A landscape with many valleys, sampled at points; each row gives a point and its height.
A ball rolls from a point to the lowest of its 2 nearest points, and stops where none of them is lower. Distance is the straight distance between rows; heights are no part of it.
rarit: [ 11   9  -3  -7  -1  -2   8 -42   6 -24   2   8  17   2 -14  -3 -14 -13
   9  11  10  18  -9 -11  -5  22 -26  -8   2  -9   9 -12  20  28 -16   7
   7 -13   0  15  -9]  height 3.41
ded: [ 13  13   5  -8   3   0   8 -22  -4 -19   2   7  10  -6  -3   6 -22  -4
   0  -1   8  26 -28   1  12  10 -20  -3  -3  -4  -1 -10  15  11 -10  10
   9  -9  -1   0   0]  height 2.66
koli: [  2  -8  12  23  -6  33   8   2 -11  10 -10 -38  14  -1   5  17  23   2
 -25   6  30 -14 -11   2  29  -3  15  -4   3   6  11  25   0   2 -19 -16
  -3   1  14   1  18]  height 4.65
zok: [-23  -1  -7 -25 -11 -19  11   4  13 -13  -8  45   9   0  -8  -9 -14  14
  19 -20  -9  18  -9   5 -19 -15 -21  -6 -13  13  -1   5  12   2  33  -1
  -2   6   3   6 -14]  height 5.09
Nugup: [ 21  -4  -9  -3  -6   6 -20 -10   8   0   9 -11  -6  -5   3  22  12 -10
 -12   7  -8   0   8 -15  10  17   3   6   7 -16 -21  -6 -21  10  -6  13
  27 -11 -14 -11  12]  height 6.10
zupi: [ -8   8 -34 -20   0   3  -1  31   2 -17  -4  -2 -17 -20  29   8 -15 -17
   7 -17 -14 -28   4  17  -8 -12  30  13  -6  17  -1   4 -21 -22  13  14
  -6  -5  26   9   9]  height 3.06
belu: [-28   0 -17  -7   6   5  -2  28  30   7   9   7   6  32  16  31  11  -1
   2  14 -18 -10  -8 -13  24 -22 -18  -3 -19  -9  -2   3 -25 -18   2  -5
  10  31  30 -11   1]  height 5.41
pama: [ -1   0  22   3  -3 -15  20   7 -14  -4  -3  22  -3   1 -13  -6 -11  20
   3 -24   6  29 -20   4  12 -14 -11  -2  -9  12   1   0  22  -1  22   3
  -8  -3  -5  -9   1]  height 3.29
raru: [ 21   5  24   1 -17 -30  16  10 -19   3  -5  14 -17 -29   2  -4  -3  23
  -9 -24   6  28 -16  10  15   4  19  13   2   6  -2 -19  13 -12  11   9
 -28 -35 -25 -16   5]  height 4.69
fer: [  6  16   1 -22   3  -5   7  22  -4   2 -15   3  -9 -15   8 -27 -21   1
   2  -9   3  18 -12  13   8 -18  10   8 -20  19   6  -4  -9 -27  13   4
  -2  13  14   2   9]  height 1.24
kur: [ -4  -4 -26 -12  -2 -17 -15  27   0 -10   4  12 -12 -23  14  15   1 -15
   2 -17 -21 -23   7   4  -2  -3  33  12   2   2 -12  -8  -6 -10  16  17
  -8 -16   3  10   1]  height 3.52
bil: [  1 -12  21  11  -5 -11   7  35   3   0  13   8 -12 -19  -3  -7   2   1
 -11  -5  -5   9   0  12  16 -24  20  14   1  13   4  -9   8 -12  16   6
 -14  -2  -1   0  14]  height 3.15
Vila: [  2   4  -8 -12   7  -8 -13  12   2  -1   8   6  -4   7  -4  27 -12  -7
   6   4  -9   4  -2  -2  21  -9 -12   8  -7   0  -8  -4  -5  -2   8   7
  16   4  12  -2   2]  height 7.69
memi: [ -7 -17 -27 -14  -1  -5  -9   1  10 -14 -13  16 -16 -11   4  -6  -4   8
  19 -11 -21 -33  13  10 -33   3   7 -12   0  -1 -17   9 -22  -3  22   1
   8  -2   1  24 -10]  height 2.25
neda: [  6 -19   9  20 -11  -9   9  27  17   0  25  13 -18 -11   0  26   8   6
 -16   4  -4   7   0   1  23 -14  18  11   8   0 -13 -15   6  -7   9   8
 -15 -12 -11 -13  10]  height 3.56
zesak: [ 17  -7  11   1 -14 -21  12  13   2   6   7  17 -25  -9  10  10  10  24
   3 -14   1  27  -1   0  13   4   6  20  -9  14  11  -8   8  -6  25   5
  -9 -25 -23 -22  -4]  height 4.26
fipa: [ -2   2 -11  -8   8   4 -12  10   6  -3  -6   2  -9 -19   0 -17 -12  -5
  14   3  -8 -18  20  24 -23  -2   7  -2  -1   8  -9   3 -11  -6  11  -8
   5   9   6  16  -6]  height 3.02
Lepo: [  2 -19 -32 -28  -3  -8 -18 -14  28 -28  -9  11  -8  15   8  -1   3  -1
  35   7 -33 -26 -21 -30 -30   9 -19 -19   3 -28   4  -1 -29  11  -3   3
  13   8 -11  18  -6]  height 4.13
Pive: [-20  -5  -3  -5   6 -18  -1  24   1  -2  -4  19 -12 -13  -3 -19 -10   1
  13  -8 -13 -21  14  24 -28 -17  16   0  -1   7   0   2   7 -11  25  -2
 -13   5   1  24 -10]  height 3.59
luzum: [-29   4  -6  -5  17   3 -10  33  15   6  -6   0  -1   7   9  -9   9  15
  11 -10 -15 -16   0  19 -13 -13  -6 -10 -15  -8  -3  19  -4 -21   7 -18
  -2  35  16   6 -10]  height 5.97
Tup: [ -7  -8  -7   7   9  22 -12 -28  18   4   2  -6   9  29   4  -2   6 -10
   8  30  10 -13   0 -23  -3  15 -15 -15  11 -12  16   1  -4  23 -33   0
   7  -2 -14 -11 -19]  height 6.16
liv: [-13   3 -24 -15   2   4   9  37  21  -8  -4   9 -20  -3  42   8  -5   8
  10 -12 -15 -18   2  17 -16 -19  19   9 -24  22  11  17 -17 -24  22   2
  -4  -2  27  -3   0]  height 2.59
puzi: [ 18  18 -13 -22  -2  12 -18 -26 -11 -10  -5 -25   4  18  -1   6   5  -8
   3   0 -14   8   3  -9   5  36 -38  -3   2 -23   6  -9  -6  12 -29  -2
  14  -7   2  10 -13]  height 5.92
dore: [ 27  -5  15  12 -15   9  22  -8 -16  11  -9 -11  -5 -20   6 -14   6   5
 -20  -7  33  14  -5  -1   4  -4  29  11  -8  26  11   8   5   9   6   8
   2 -24 -13 -13  21]  height 4.14
bilim: [ -3  -7 -18 -27 -13 -23 -11 -25 -13 -11 -12  24  -3  -3 -22  -2  -6   0
   9 -15 -16  -3   4 -10 -21  10 -18 -10   1 -11 -28  -8  -6   8  19   7
  16  -5  -3  15  -2]  height 5.18
Vame: [-15 -23   7  11  -9  -8   1  21  16  21  19   8 -18  32   2  20  31  37
  -3   7   3   1 -15 -20  17  -1   6  -1   2 -20  -9   0   2 -10   6  -5
 -19  12 -11 -37   5]  height 3.04
dunal: [ -5  -7  -3 -10   7  -3  -9  -7  13  -6   8  15  -2  14 -13   7 -14 -11
  14  13  -6  -3   0  -3  -4 -25 -31  -9 -15   0  -8  -1   5   9   7   5
  28  10  12  11  -8]  height 7.78
vepek: [  2   2  -7  -1   8   2 -29 -14 -12  -7  10 -14   9  10 -10   9   8  10
 -11  -1 -12  -3 -14 -16   4  30  -7 -15  21 -33 -11 -11   2  13 -35 -11
 -12  -9  -8   3  -8]  height 4.52
guz: [-10 -14 -26 -24 -14 -32 -15  -4 -16 -19  -8  28  -5 -14  -9   3  -1  -6
   6 -24 -27 -27   4  -8 -19  -4   2  -8   3  -6 -28 -16  -4   4  19  15
   9 -20  -4  26   0]  height 4.64
Fik: [ 16   9  -2  -8  -9   8  13  -7   0   9 -23   1  -9 -29  13 -44 -10   6
   8   6  22   6  23  18 -42   3  16  10  -8  24   1   7 -14  -4  18  -9
  -3   3  -4   1   2]  height 3.24
Ret: [  7  15 -16 -17   5   9  -4 -18 -13  -2 -21 -17   0  -3   7 -10  11   4
   7 -18   1  12   9   2 -12  31 -19  -1  -5  -4  -5  13 -18  -5   3  -7
  24  16  -3  -8  -6]  height 6.51
pobo: [-29 -10 -20 -13  12   5  -9  35  21  -1   3   0  -6  18  15  20   6   3
   8   0 -25 -29  -1   3   0 -24  -3  -7 -14  -7  -6  17 -17 -20  11  -5
   7  27  29   5  -1]  height 5.70
nifo: [-10   3  18   6   7  -7  -2  15 -22  10  -6  -3  -5 -15 -17 -36  -6   2
   8  -5   4 -12  24  27 -20 -15  18   6   5   4   1   6  14  -9  11  -9
 -16  12   3  18  -1]  height 4.15
kova: [  3 -14  27  31  -5  14  31  22  16  13  14  -7  -7   3  11  12  23  24
 -14  17  22  13 -14   5  24 -19  18  13  -2   2  14   1  10 -13   4  -7
 -37   0   0 -29  16]  height 4.43
meru: [  0  15  12  13   4 -22  24 -32 -22  -8   7  19  26  -9 -24 -17 -31 -15
 -13  -3   6  22  -3  -7 -10  -4  10  -3  16   4  11 -21  32   6  -3  11
 -26 -16  -3  31  -4]  height 5.96
pake: [  2 -12   9  20   2  -9  15 -17  -2  14  11   5   0  11 -22  -8  -7 -11
   0   5  10 -13  32 -13 -14 -20   0  -5  -3   9  -3   5  24  13  12  13
  16  -3  -9  13  -8]  height 7.34
Nen: [ 14  -5  -4   1  -4   9 -13  -4  -8  -3   1 -17  -4 -12  -6  11  12   1
 -12 -12  -7   3  -2   1  18  12  -6  -6  -2 -10 -24   4  -6   2  -4   3
  18   5   4  -8  12]  height 5.90
vib: [  2  19  18  23  19   4   1  13 -12  28   9 -22   9   9  -7  -3  -8 -19
   5  21  11 -20  36   8   2 -21  18  23   9   6  23   1  11   2 -11  -1
 -19   3   4  12  -1]  height 6.85
gog: [ -3   9  -6  11   4   2 -11  -1 -12 -14   0 -17  18  -3  -6   6  12  17
 -13 -17 -14   3 -28  -5  12  29 -17 -21  11 -33 -14  -4   8  -5 -31 -12
 -12  16  -7  -1  -9]  height 4.99
setog: [ 25  29  -1   0  -2  19  -2 -23 -18 -12 -10 -25  21  -7  34  -4   1  -9
  -3   9   9  19 -11   0   4  39   4  20  14   4  17  -7 -14  11 -29  -3
  14 -10  -9 -13   3]  height 6.57
musar: [-14  -8   1   6  -2   1  -7   0   7  21  10  -7 -11  40   3  21  15  24
   1  15  11   1 -17 -31  15  11  -8  -9   8 -22  -2   7  -5  -6 -14  -4
  -3  15 -14 -35  -2]  height 3.66
refan: [ 15 -19  33  24 -15  -1  31  23  16  -2  14  -1 -16 -16   5   3   2  27
 -22   1   5  28 -17   8  18 -24  11   6  -8  19  14  -6  16 -16   4  -4
 -25 -22  -8 -22  18]  height 4.11
kipi: [ 17   6   3  17   8  16   4 -20   7 -11   5  -6  16 -15  -1 -17 -10 -14
  -4  11  14   4  -3   1  -8  14   9   0   5  10  11  -2   8  18 -22   2
  -1  -8  -9   5   0]  height 6.07
Logit: [-13  17 -16  -5   5  11  -5  10  28   6   4  -7  11  27  24  16   8  -3
  10  16 -15  -3  -2  -8  13   6 -27   1 -11  -5   4   6 -31 -13 -13 -11
  19  28  13 -21  -9]  height 5.08
gono: [  4  25  11  14  17   4  -2  -4 -29  29  -7 -24  16  22  -7   6  -4 -10
   6  10  23 -14  26  -3   4  -1  23  21   7   8  33   6  13  12 -11  -5
 -17 -19   4  20  -9]  height 7.06
tivol: [-18 -19 -12  -6  -3 -22  -9  23  22 -12  13  32  -2  13   2  20  -5   9
   7  -5 -18   1 -23 -16   3  -9  -3  -4   1   2  -4 -12   3   6   7   2
  -4 -10 -19  -8  -9]  height 1.27
nataz: [-17 -30   6  20  -9   6  18  26  33  -5  22  15  -8  -2   8  34  17   3
 -19  17   2   5 -13  -1  26 -18  14  -3  12 -16 -18 -18  -6 -16   3  -8
 -24  12   0 -17  16]  height 3.91
vik: [-17 -22  19  20   6  16   4  14  22  -2  10   7   9 -19  -5 -31   6  -9
 -10   6  -2 -10   0  17 -16 -26   1 -18  -8   9   2  11   5   3  -4  -5
  -6  18   3   3   2]  height 4.84
kav: [ -6 -15  10  26   2  30  14  -3   6   7   2 -20  10  11   2  19  12  -3
 -20  18  20  -2 -11   2  33 -10  -1 -14   2  -7   2   9   4  -4 -21  -6
  -7  12  16 -20   9]  height 4.56
Nuku: [  6  11 -15 -13  -1   0   3  24   9   4 -15   5 -16 -25  26 -26 -17   3
  10   3   3  -8  15  25 -29  -8  21  14 -12  25   5   1 -20 -17  17  -2
  -4   1   0  10   1]  height 2.72
Zoku: [  5  -3  13   0   4   6  20  -6  10   9   3  13  -9  17  14   2   8  10
   5   3  18  35   4  -4  -9  -6  -8  13 -24  21  21  11   3   3  27   2
  21 -10 -10 -29  -2]  height 3.26
zeneg: [-11  -3   5 -10   5  10   5 -27 -14  19  -8 -28  -6  40  -1  14  21   3
  -2  -9  33   5   8 -14  -5  13 -10   3 -14   5  14  30  -3  10  11  -2
  31  -8  -6 -12   5]  height 7.05
buri: [  6   5  16  16   3 -11   5 -22 -21 -17  11   5  16 -21 -19  -8 -18  -8
 -19  -3   0   4 -12   7  -1   5   5 -12  17  -8  -8 -19  29  13 -17   9
 -12 -23  -9  19   3]  height 6.25
Fanu: [ -7  -9 -26  -3   2  10 -24  23  24 -14  13  -9   3 -13   3  20   8 -27
  -2  11 -31 -34  11   3   8  -3   9  -2  18 -16 -11 -13 -27  -3 -15   3
  -3  10  14  19   8]  height 7.27
forug: [-14 -14  14  10   4   4  -5   2  -9   0  -4  -1   4   2 -20 -13  14  14
  -4 -19  -5  -7  -5   2   2   0 -10 -20  -2  -8 -13  13  13   5   0  -9
   4  20   5  -5  -1]  height 2.92
zut: [  3  -2  24   4 -18 -33   5  10 -27  -3  -6  22  -6 -41  -6 -18  -7  -1
 -20 -29 -10  12 -10  16   4   1  19   1  10   4 -17 -26  13  -4   8   8
 -21 -26 -17   7  13]  height 5.04
fubo: [  1   4 -11   3   6   7  -8 -11  -1  -6 -10 -10   6  14  13  -3  22  16
   7 -14  -2  12 -10 -16  -2  32 -17  -6   0 -14  -1  12 -12  -1 -10  -9
  23  23 -16 -23 -10]  height 6.72
kitim: [ -8 -18  -1  17   4  13  -5 -18  13  -4  11  -7   9  19  -8  12   0  -8
  -6  23   6 -14 -18 -11  13   3 -14 -20  13 -15  -1  -8  12  14 -34   4
  -9  -3  -5 -10  -9]  height 6.46
gapo: [ 17   6   6   1  -1   0   4 -15   8 -25   6   3  13 -35  -5 -26 -25 -18
 -14   8   0  15 -19  10  -5   7   5  -5   3   4  -1 -26  11  12 -20  16
  -6  -9  -7  20   9]  height 6.29
Lil: [  8 -11  32  37  -4  -6  27  11  -4  13  17  -7  -9   6  -5  12  17  22
  -3   6  23  -5  -4   2  20 -11  27  20  12   2  16  -1  30  -3   4   8
 -38 -22 -17 -15   9]  height 4.75
Rab: [-27 -17  -3 -12 -17 -28   5  -6  16 -13  -4  48  12  10 -23 -15  -8  14
  16  -9 -19  -7   5  -8 -34 -12 -22 -17   3   5 -14   0  10  10  22  -1
  -2   3  -7  17  -6]  height 4.45
zugob: [-11   6  -3  -1   7  18 -17   2  16  16   7 -16   9  33   3  15   9  -6
   2  20 -10 -10   5 -12  18  11 -19  -5  10 -18   3  -2 -18   0 -30 -11
  -4  16   5 -19  -9]  height 4.66
Kep: [  7 -17  19  25  -4  -3   9   5   0  19  14  -4 -12  15   1   6  28  23
   1   3  24  -1   7  -7   8   3  18  15  -3   6  15  10  17  11  14   6
  -8 -17 -17 -25   5]  height 5.10
Vabo: [ 19  33  -7  17  -7  22   7  -1  -1 -10  -8 -32  28 -13  38  -6  10   4
 -12   7   2  15 -21  -4  13  36   0  12  13  -2  10  -2 -24  -5 -38 -11
   3  20  -5 -27   9]  height 6.76
Zag: [ 11   2   2  -6  -7  -8   6  11  13   0   0  22 -18   1  29   4   1   7
  11   0   3  34   5  -5  -2   4   4  22 -10  25  22  -5  -2  -3  21   1
  11 -15 -21 -27 -11]  height 3.79
Pas: [ -8 -16  29  14   0  -8   8  22 -21   6  -2  -4  -7  -8 -11 -20  22  22
  -3 -23  -2   0  -2  13  14 -14   4   0  -8   3  -5  13  15 -11  19  -4
  -7  16   8  -7  14]  height 2.06
Fepo: [ 11  21   6  -9  -5 -11  20 -20 -39  24 -29  -6 -12 -16 -13 -43 -19  -9
   0  11  31  -4  37  17 -35 -15  25  13   7  12   1   2   5 -12  10  -4
 -31   3  14  28  -6]  height 5.00
fid: [ 15  33  -8 -16   9   8 -10 -28 -14  -4  -8 -12  12   7   8   1 -10 -16
  10   8   0  20   6   1   0  32 -13  12   4   0  13 -12  -9  10 -14  -2
  14 -11   3  -2  -8]  height 6.31
zafa: [  4  11  -6 -30 -12 -17  -3 -35 -25 -13 -21  19   3 -20 -23 -12 -10 -14
   6 -14  -4  16  -4   8  -8  10 -24  -9  -2  -8 -20 -13   8   5   8   5
   4   1  12  20  -4]  height 5.67
repe: [  1  24  -3  -7 -10 -10  31 -39 -13  21 -21   4  10  -8 -16 -29 -25  -5
   1  16  23   8  40   4 -43  -4  15   5  11   8   8  16  16  -9  18   7
 -24   2  13  27 -18]  height 5.33
misi: [  1 -21  13  22  -5   5   0   6  13 -16   4   9   7 -35 -11 -28   5  -5
 -14 -10 -10  -5  -6  15  -8  -5   7 -19   3   9 -11  -2   1   8  -1   2
  -1   3  -7   5  11]  height 5.12
mag: [ -6   9  -8  -9  19   2 -32  -6  -5   7   6  -6   7  22 -12   0  -2   0
  10   6 -12  -5   9  -8  -7  20  -8  -2  12 -17   0  -8  -1   8 -21 -13
  -7   1  -1   9 -17]  height 3.80
loza: [-18 -25  15  19   6  15   9  28  38   4  19  13   3 -11  11  -5  11  -5
 -13  21  -6   1  -2  12   3 -35   9  -6 -12  10   8   2  -6  -8   3  -4
 -11  16   8 -17   6]  height 4.54
sitam: [ 14  25  -8 -35 -11   7   2 -42 -35  -2 -31 -11  -2 -18 -17 -18  -7 -19
  -2 -13  14  19   8   7 -10  20 -17  -7  -1  -4  -8   1   0  -9  -3   0
   2   2  21  21  -5]  height 6.03
noz: [  6  20  13   5  11  10   2  -4 -32  19 -16 -30  10  24  -3  23   1   0
  -1   0  28  -7  -5  -5  29  11  18  15   9   4  29  16   9   7 -14  -9
 -13 -19   4  13  -2]  height 7.25
Buze: [ 16  -2   9  17  -5  25  11  -5 -12   3  -9 -28  11 -20   5  -5   8   4
 -18  -3  32  -3 -13   2  10   7  23  -3   0  14   8  16   6  13 -14  -4
   4 -10   0  -6  19]  height 4.42
sisig: [  1  10 -16 -23   0   0  11  24  12  -5 -10  14 -14 -13  33  -2  -9   4
   8 -14  -6  11  -8  11  -4 -11   6   8 -32  27  11   8 -15 -25  27  -1
  12   4  14  -6   1]  height 2.02
ravo: [  4  -4   7  18   2   7   3 -14  -3  11   2   2   5  14  -1  -2  13   7
   3   2  26   1   9 -11 -11  15  15   3   6   8  11  10  12  19  -1  -2
   2 -14 -19 -13  -9]  height 5.45
Mik: [-17  -4  -3   0  -6  25  -2  -6   4  25   4 -25   1  44   3  28  14   7
 -12  19  12 -10  -8 -27  32   9 -22 -19  13 -23   2   5 -12  -5 -33 -10
  -9  16   6 -24  -3]  height 4.20
nor: [  9 -16 -20 -22 -11 -10 -29 -23  13 -12   2   7 -11  13   1   6   0   1
  15  12 -25  -8 -27 -39 -13  15 -24 -14   4 -26  -5 -12 -23  15 -16   9
  18   3 -24   7   2]  height 4.87
Lole: [ -3 -20 -38 -20 -11 -13 -20  12   4 -19   2  16 -13  -9   8  18   5  -3
   3 -29 -28 -31  -6 -17 -11  -4  15  -4   1  -7 -20  -3 -15  -1  13  17
  11 -19  -2   7   5]  height 4.05
kovuz: [ -9   9 -10   7  12   9  -2  12  16   3 -10   2  11   6  30 -13  21  19
  10  -6  -5  11  -7  -5  -7  13 -13  -2 -12  -5  13  21 -13 -12  -1 -16
   9  31  -7 -27 -16]  height 6.48
Zibo: [  4  -2  -5   7   6  22  -3 -28   7  -1  -4  -7  13   6  -2 -14   9 -10
  11  11  14  -6  16  -7 -24  17  -1  -5   8   4  14   9  -1  23 -15  -8
  10  -4 -10  -2 -13]  height 5.78
dat: [-17   9   3   6  22 -10 -20  18   2   3   9   5  10   9  -7   1   0   6
   7   2 -11   3  -9   4   3   8   9   3  11 -13   4 -10   7   0 -12 -12
 -26  10  -8  -3 -13]  height 2.98
mumol: [ 12  32   0 -15   5   1 -13  11 -15   3   5 -15   2   6  -2  27 -20 -21
  -1   4 -14   8   6   5  42  -5 -15  17   4  -7  -4 -11 -12 -13  -6   5
  10   1  25   4   7]  height 7.54
Sudi: [-21 -22   1  -5  -4 -10 -12   1   5  -8  -4  18   2   8 -23 -18   4  12
  12 -12 -18 -18  -1  -3 -22  -8 -17 -25  -2  -6 -18   5   2   9   8  -9
   7  17   2  10  -3]  height 3.68
detad: [ -1  21  11   1  -8 -18  29 -38 -25   7 -16  13  22  -9 -27 -30 -30 -16
  -8   2  20  16  15  -7 -20 -12  19   2  12  12  14  -2  26  -4   8  10
 -28  -9  12  33  -6]  height 5.66
vire: [ 16  25   8 -14   6   1   5  -3  -4  -5  -6   2   4 -10  -1 -15 -31  -7
  -1  -3  10  28 -20   5  13  -5  -4   4 -12  14   7  -4   3  -6  -4   8
   5   3   7   0   6]  height 2.00
seg: [  0 -20   5   1  -9 -10 -18  13 -19  -8   3  -1  -7 -25 -14   2  13  -2
 -13 -22 -22 -13   3   7  15  -2   6  -7  10  -9 -36  -3   2  -1   9   3
  11   3   4   6  14]  height 5.64
ruta: [  3   1  10  23  10   9  -5  11   9  10  16 -10   6  -1  -7   4  -4 -15
  -6  18   5  -8  17   5  11 -13  11   8   6   5   2  -1   0   7 -12   1
  -5   3   4  -2   5]  height 6.66
lasop: [  4   9   4  -2   4   5   5 -15 -32  20 -15 -33  -1  27  -1  30  15   4
  -5 -15  34   7  -5  -5  23  21   8  13  -2   1  13  21   4   7   5   3
  13 -15  -7 -11   6]  height 7.23
bogo: [  6  -7  -8  23  13 -13   1   7  10   6  26  -1   1  -7  -9  -2  -9 -30
 -11  14 -18 -21  28  -9  -6 -16  11   3   7   1 -11 -16  12   3  -4  11
   7   4 -17  21  -6]  height 6.88
zise: [ 18   9  -3  12  -4  19  -4  -8  18  -5  17 -15   7  -2  10  29   6 -15
 -11  25   2   1   1  -3  26  15   0   8  15 -16 -13 -13 -15   7 -25   1
   8  -7   3 -17  13]  height 6.30
bomes: [-10 -17   9   3   5   2   9 -16  14   8  10  17  -3  16 -17  -8 -10  -3
   9  13   6 -12  28   0 -31 -31 -21 -16 -11   2  -4  17  10   9  14   4
  25   8  10  15 -10]  height 7.56
lotir: [-17  15  -6  -2  13  10 -14  22  14  19  -6 -12   3  23  19  -3  16  19
  20   2  -7 -14  12   9 -10   6 -11  -1  -9 -15   2  25 -21 -15  -2 -24
   3  31   9 -16 -14]  height 6.23
lol: [-23   9 -25 -33   5 -17   0   1   8 -21 -11  27  10   0  -2  -2 -21  -1
  25 -10 -16  -3 -10   6 -19  -9 -18  -5 -11   2  -1  -3   7  -5  17  -3
   1  11  15  26 -14]  height 5.56
Toz: [  8  -8  41  19  -9 -12  31  12  -7  -5   3  12 -13  -3 -10   1 -16  23
 -11 -15  11  27 -26   7  21 -27   2   4  -6  16  10  -4  29 -11  11   7
 -22 -22  -9 -13  13]  height 3.78
Pon: [ 13   9   2  14   3  23  -4  -5   9  12   9 -20  11   7   5  13   1 -20
  -1  23   8  -2  16  -1  12   6  -7  10  -1  10   9   3 -15  10 -15  -1
  18  -2   8 -15   8]  height 6.49
nin: [-24 -29  -1   2 -12 -23  -3  30  20   4  20  26 -15  25   4  27  16  28
  -5   2 -13  -4 -28 -24  17 -21  -3  -5  -5  -7  -6  -7   3  -7  11  -2
 -14   8 -10 -22   3]  height 2.31
kefe: [  2 -16 -36 -30  -1  -4 -14 -18  18 -19 -16   9 -16   7   9   1  -6   9
  30  -2 -23 -28   5 -15 -43  14  -8 -14   7 -14  -8   5 -34   0  14   4
  22  -2 -11  22 -11]  height 3.25
lome: [-11 -28  11  20   1  10   5  13  20   3  14   9   2   6  -1  13  17   3
 -17  15   1   1 -12   0  19 -22   0 -12  -4  -4  -7  -2   3  -2   0  -2
  -5  12   8 -22   3]  height 4.24
betup: [ 19  -1   1   4 -10   9   8 -12  -4   3 -12   1  -5 -23  14 -30   9   4
  -2  -9  18  20   6   2 -22  13  17  10  -5  23   6   8  -5  10  13  -3
   7 -11 -17 -20   4]  height 3.72
kuz: [  6  -8 -18   4   8  -6 -21   4  20 -10  21  -4   4  -8  -6  10 -10 -35
  -4  21 -31 -27  16  -7  -1  -7  -2  -3  10 -12  -9 -25  -6   6 -17  13
  11  -3  -6  27  -8]  height 7.09
Zutur: [ 13  24 -15 -29  -3  15  -5 -25 -19   1 -27 -20 -11 -10  -1  -9  -9 -14
   8  -5   0   6  19  19 -10  20 -29  -3 -10   0 -11   3 -21 -10   2  -4
  21   5  17  13  -3]  height 6.28
Teb: [  2  13   8   0   6  18  11 -16 -12  22 -14 -25   2  19   6   2   7  -6
   7   3  35   1  20   3  -8   6   2  13 -10  21  23  28  -3  13   5  -4
  20 -10   4  -8   6]  height 6.87
Viru: [  0  18  -8 -11   6   9 -21  25   5  -7  11 -16   6 -14   4  19  -9 -27
  -5   9 -26 -12   8  16  24  -2   2  12  10  -6  -6 -13 -18 -13 -13   2
   1   7  25  20   9]  height 7.41
nuro: [-18  -7   6   2   8 -27  -8  22  -6 -13  12  20   4   4 -14  15 -10   6
  -2  -7 -16   3 -24   5  11  -6   3  -2  13  -9  -9 -15  12   2   2   0
 -15  -1 -10   3  -2]  height 2.23
Zolo: [ -2   3  12   1   3   2  22 -17  -9   3  -8   8   3  20  -4   3   3  15
   3 -16  26  26 -15  -5   4   2 -10  -4 -15  11  12  18  18   7  16   1
  10  -5  -4 -18  -1]  height 2.57
moti: [ 10  16  -2  -5  -1  29   4 -25   2   7  -5 -29   5  11  12  -1  -1 -18
   4  13  12   6  19   7  -5  11 -23   7 -16  20  11  17 -23  10  -4  -3
  38  -3  13 -12   9]  height 6.68
pak: [ 16   1 -14 -21  -7  -3 -27 -22  -1 -14   7 -12  -6  21  -5  19  -1  -1
   1  13 -18   1 -18 -26   5  20 -35 -11   1 -33  -5 -17  -5  20 -31   5
  17  -5 -11   8  -1]  height 5.42
ged: [  9   5  -2  10   8 -20   4   2  -7  17  12   9 -10  -3 -10  -7 -11 -13
   5   1  -1  -6  32  -2 -10 -11  16  14  -2   8  -7 -10  16   0  16   8
   0  -8 -14  10 -10]  height 7.11
Dupog: [  7  10   5  -5   2   3  -3 -15 -38  17 -19 -13 -11 -14 -16 -24  -5  -9
   5  -5  19 -11  38  19 -20   5  11   5   5   4  -9   8   5  -2   7  -7
  -9  -2   9  20  -4]  height 4.61
Koz: [-10 -11   7  -1 -12 -28  -7  20 -17 -19  -6  25  -1 -33  -9  -7   1  -1
 -12 -32 -25  -5 -14  14   6  -2   8  -6  11   1 -26 -16   6  -2  13  10
  -4  -9  -5  14  11]  height 5.35
kof: [  0  11   1  -3   8   3  -3 -33 -16 -14   0 -10  20  19 -17  12 -11  -4
  -2   6  10   7 -13  -6   7  16 -17 -12  11 -13  16 -11  27  19 -30  -7
  -8 -19  10  25 -16]  height 4.21
sozog: [ 10 -12  28  12  -4   0   7  27 -19   2   2 -14 -10 -20  -2 -17   7   9
 -18  -7   4  10  -6  13  26 -19  20  13  -2   4  -5   4   0 -20   9   2
 -14  15   9  -6  32]  height 2.71

For each start below, name the point where the ball stops.
fubo | tivol
vik | Pas
setog | memi
zise | Zolo
Ret | fer
ravo | Zolo

Call two points neighbours if one is among the 2 nearest of the other. Go from one point of each pair to the other, from neighbour to neighbour, staying as low as possible. Name the highest point that can't be avoided.
tivol, fer | fubo
Pas, Nuku | koli
memi, Nuku | fipa
